A landscape with many peaks, sampled at points; each row gives a point and its height.
From any point a climber steps to the highest of the 2 points nearest to it. It stops when none of these is higher. Distance is the straight distance between rows; heights are no part of it.
fezo: -12,0,31,0,-1,1,4,-6,22,10,-1,0,-4,2,23,-23,1,8,10,-10  h=4.75
Poguz: 17,-7,-15,-3,-13,-2,0,5,-43,3,6,-6,-3,15,-2,24,-26,-3,-6,7  h=4.40
bel: -27,-17,16,0,-16,0,-1,16,16,-11,19,8,6,8,23,-2,13,-6,15,-26  h=6.63
Sebu: -8,0,-11,27,-31,-17,-31,-20,2,3,-22,1,-7,-12,2,16,-11,11,10,-19  h=4.20
Dibes: 6,1,2,-3,-4,-8,-14,13,0,-6,-22,-12,-7,-14,-14,19,-10,-2,26,-4  h=3.38
mam: 4,8,1,-13,6,9,13,-15,2,6,9,-13,-11,8,24,-4,11,-3,3,17  h=1.68
feri: 1,-5,14,-12,0,-9,23,1,-17,-6,-7,-3,-7,-11,3,-20,23,-18,-10,2  h=2.87
tek: 2,-10,-17,-4,18,5,-10,-11,16,20,-22,-8,2,-16,23,10,5,-10,32,0  h=0.09
Danu: -12,-16,22,-9,-26,29,-8,10,2,-11,-3,-2,19,24,23,7,6,-16,-1,-12  h=7.47
gipe: 13,9,-28,-3,6,-3,8,-10,-17,11,13,-6,2,14,-1,7,-8,11,-12,18  h=6.65
bola: 9,23,1,7,7,-3,23,20,24,-5,1,1,3,-14,-13,5,-6,6,-2,18  h=2.47
Mafom: 7,-9,-29,9,3,1,-1,-16,-10,20,-6,14,12,-9,-13,10,-24,19,31,-4  h=3.27
fuz: -2,4,23,-7,21,-6,18,2,31,17,0,-5,-6,-6,11,-31,-5,4,15,0  h=3.50
Lar: 23,-5,-2,-1,-11,-5,10,-2,-23,0,6,-3,-15,15,-11,9,-27,-12,9,-2  h=4.08
rom: 9,11,11,12,-18,-14,23,15,0,-24,-2,3,4,-33,-11,-3,3,-1,2,9  h=1.61
Mamoz: -5,-11,19,3,-23,20,-12,15,-10,-19,-2,-6,12,10,12,7,8,-11,0,-2  h=8.18
Vigi: 4,3,-12,7,12,5,-16,1,1,33,-6,3,22,9,10,39,-30,4,-9,8  h=6.51
bodez: 4,6,-25,11,19,8,-3,-13,15,29,-4,4,15,3,14,27,5,6,10,10  h=0.10
guzo: 0,-4,14,-2,-6,1,-15,19,16,-13,-2,6,-5,11,-18,-1,-1,0,3,-23  h=4.42
zumam: 0,-9,-31,3,-1,-6,1,-3,-2,-3,-7,2,1,-21,-10,-1,-13,13,32,-2  h=2.06
Lovi: -7,6,28,2,5,-2,20,4,22,-4,9,7,1,4,7,-21,11,-12,-17,2  h=3.58
vifo: -10,-4,-20,18,-15,-1,-20,-14,8,-5,3,1,-13,5,30,13,-4,-6,10,-3  h=7.58
Keseb: -2,-16,12,2,-7,5,-15,-4,2,-10,6,11,-7,17,-1,0,-5,-5,8,-25  h=5.03
numip: -27,-12,2,4,-6,-1,-22,4,26,-11,22,0,-4,13,24,-3,18,6,7,-21  h=4.80
Kub: 3,6,9,-13,32,-4,15,10,34,9,0,-2,-4,-6,-6,-19,3,-3,-2,13  h=2.58
Rav: -18,-5,3,2,7,-3,-2,-29,2,3,0,1,-9,-7,-11,-33,-2,24,2,-11  h=2.42
logog: 15,1,-21,-8,17,1,4,0,-7,18,10,12,3,4,-18,7,-13,9,0,4  h=5.41
ses: 10,-4,-21,-2,0,-8,-5,5,-8,-14,-2,0,-8,-12,-8,15,-19,7,21,-5  h=2.75
Sapi: 3,-10,15,-7,-3,-3,13,5,-22,-24,-6,10,-2,-17,-5,-11,28,-27,-19,-2  h=2.73
busu: -18,-7,-16,6,3,-2,-23,-10,16,-17,14,-1,-11,6,23,-6,3,8,5,-8  h=5.15
Malo: 11,5,20,-1,-10,-14,25,15,3,-21,-12,-9,4,-33,3,-12,6,-9,16,9  h=1.31
matuv: 14,-3,-19,2,14,-2,5,-5,-15,28,0,11,18,4,-16,18,-21,15,18,0  h=4.37
Zesuf: -13,-1,-9,-4,2,-3,-24,-11,5,-4,-3,7,-9,-4,-19,-15,-3,26,7,-17  h=3.05
nopu: 2,-7,1,-7,-23,6,2,7,-43,-25,15,-1,6,10,6,-7,12,-13,-11,5  h=7.17
Sira: -13,-7,37,-2,-12,6,3,-3,11,9,3,4,9,16,36,-10,8,-9,6,-14  h=5.93
Gokaz: 3,2,-13,-5,3,-5,-16,5,-22,19,-4,-3,18,1,-5,34,-32,0,-10,-1  h=5.39
savig: 23,-2,-28,-9,18,-17,37,3,-15,14,12,-17,-8,15,-15,-5,10,-9,-10,5  h=5.23
Gubu: -2,0,-26,1,27,7,-4,-8,19,15,-6,-2,13,-12,17,11,13,2,24,9  h=0.63
Tup: -8,1,4,3,-8,-10,-24,1,4,-9,-3,7,-10,-2,-28,3,-4,14,-3,-20  h=3.72
zaro: 5,11,24,-9,6,1,-7,-9,-17,5,-19,1,-3,-7,-23,-11,18,5,-28,3  h=2.70
bet: -2,5,3,-4,3,-7,11,8,14,-11,-8,-11,-1,-26,7,-8,11,4,20,7  h=1.25
mosef: -7,5,-2,-7,18,4,-8,21,-1,-18,11,0,0,1,-10,-3,20,-14,-32,14  h=2.26
Falir: -8,10,25,4,12,5,14,4,17,-9,-2,15,1,1,-12,-16,13,-21,-38,2  h=3.11
tal: -19,3,-7,27,-15,-12,-24,-15,17,8,-23,-4,-4,-12,-10,4,-9,21,13,-9  h=3.28
pib: -1,11,4,21,-15,-8,-4,-6,23,5,-18,-7,-4,-10,-2,6,-16,19,22,-5  h=6.45
zife: 2,13,-9,-18,24,14,-3,20,-2,-4,12,-6,-11,7,-1,3,16,-10,-25,23  h=2.11
lem: 11,-10,-25,-5,4,-4,19,-4,-2,-6,39,9,-18,17,10,-13,-16,-7,14,-4  h=3.48
gif: 14,5,-29,-6,12,-11,23,-6,-22,13,14,-8,2,18,-15,-4,12,5,-16,9  h=5.79
feg: -8,0,4,-11,4,6,-17,10,-5,-19,3,11,1,2,-22,-7,23,-12,-34,-4  h=2.39
zin: 2,18,4,6,0,-4,2,7,27,8,-10,-5,4,-10,-13,19,-16,20,8,11  h=3.65
sebo: -20,-15,6,7,-33,1,8,12,26,-15,14,4,11,2,21,-2,2,-9,22,-29  h=5.20
fesag: -11,-10,10,4,-2,-2,16,-10,6,-4,-1,2,2,-12,-7,-37,-2,11,14,-12  h=1.98
lugag: 2,3,16,-13,5,7,-25,5,-10,-8,-16,-2,0,0,-20,-2,10,-2,-22,-3  h=2.53
zeda: 6,4,16,-3,11,-11,18,3,0,2,4,7,-10,-13,2,-30,21,-9,-10,5  h=3.10
nat: -7,-1,-6,0,-19,5,-13,17,-48,-23,5,1,15,8,-1,5,1,-4,-27,16  h=6.81
zesum: 6,1,-4,-9,6,-3,-18,25,1,1,-11,-14,6,-6,-11,34,-12,-2,21,8  h=3.91
Nasu: 15,13,-1,-3,26,-1,28,7,22,10,-2,3,-1,-15,-12,-8,7,-5,-6,20  h=2.04
Fuvof: 2,-8,2,0,-16,11,-9,3,-21,-25,3,-1,1,4,15,5,7,-10,0,5  h=7.59
tesok: 6,14,-25,16,-2,11,-4,-17,19,21,0,0,4,-2,36,17,-5,-1,2,21  h=0.81
deziv: -3,10,-19,-7,19,1,-5,8,12,6,7,7,6,-5,-18,5,-7,15,-3,0  h=4.28
zifo: 5,-6,12,5,-14,-6,12,-21,-2,6,15,1,-12,25,-11,-15,-9,10,-6,-16  h=6.24
Vopo: -4,-4,-14,15,-24,-7,-32,-19,-12,-7,-11,3,-7,-1,10,11,-9,2,7,-12  h=5.50
refum: 7,11,31,-4,0,2,9,-11,9,7,-16,-4,0,-4,-14,-15,8,2,-17,4  h=2.98
favi: 7,1,39,-9,-5,11,1,-13,0,8,-18,-8,-8,13,8,-9,5,-9,-10,-5  h=2.68
Dape: 0,1,-16,1,11,-1,-19,23,5,16,-14,-15,18,-9,3,46,-11,-4,12,4  h=4.64
vana: 19,-7,28,-17,-2,1,4,-5,-20,11,-20,-13,-6,15,-5,-6,9,-22,-1,-8  h=2.51
vebu: -10,-11,-37,11,24,6,-10,-5,15,9,5,2,18,-13,4,4,11,17,27,0  h=1.51
bufom: -15,-18,35,-9,-22,16,0,-2,-4,4,3,-1,4,26,35,-5,15,-12,-6,-18  h=6.66
Furo: 15,-7,-15,4,-9,-2,16,-4,-16,-5,28,8,-12,18,4,2,-19,-4,11,2  h=3.77
Rofe: 1,5,10,11,3,-15,32,5,-1,-21,-14,17,0,-35,-25,-14,10,-8,-10,6  h=2.10
bisug: -5,12,5,5,-10,9,-14,18,-26,-15,4,1,11,3,-7,1,-5,-1,-30,16  h=6.44
Mezut: 2,-3,-13,1,-9,1,-13,-8,-37,13,-3,-1,1,11,7,28,-25,8,-10,2  h=4.81
Rovi: 24,-2,29,-2,-15,9,7,5,-25,5,-21,-8,-1,15,-19,2,0,-21,-19,-2  h=2.41
lif: -7,-4,8,7,9,-12,14,12,-1,-24,-4,18,-2,-25,-18,-15,27,-20,-17,2  h=2.52
momi: -7,16,0,6,-5,12,-2,10,-6,-3,1,-8,4,4,-1,7,-1,11,-30,22  h=5.74
bided: -2,2,2,-9,-2,-8,9,-7,1,-9,1,-4,-1,-19,8,-18,3,14,11,4  h=1.59
zemug: 0,5,-15,2,8,10,4,-19,2,14,9,-11,-7,8,39,6,4,-2,0,19  h=1.40
sitil: 2,8,1,9,-12,-4,16,-15,1,8,17,16,-11,23,-19,-8,-21,11,-12,-6  h=7.16
neto: 1,10,-1,-18,24,15,-2,1,7,9,13,-8,-9,12,10,-6,9,-10,-17,13  h=1.92
Tezab: -18,4,-30,6,21,-2,-13,-2,15,8,8,2,12,-11,-11,7,3,24,9,7  h=2.86
fimur: 3,-10,12,-6,-5,0,-6,-21,-5,8,6,0,-17,20,1,-11,-6,0,2,-17  h=5.61

For each start below, name the point where the climber stops.
Furo -> Vigi
lif -> Lovi
tek -> logog
bisug -> Mamoz
bet -> sitil
lem -> Vigi
Tup -> sitil
Nasu -> Mamoz

Call two points neighbours if one is among the 2 nearest of the other. Go from one point of each pair to the other, from neighbour to neighbour, staying as high as possible. Name the lowest point that can't be avoided.
pib / vifo -> tal
bel / vifo -> numip
Mamoz / pib -> Nasu
Lovi / sitil -> bet
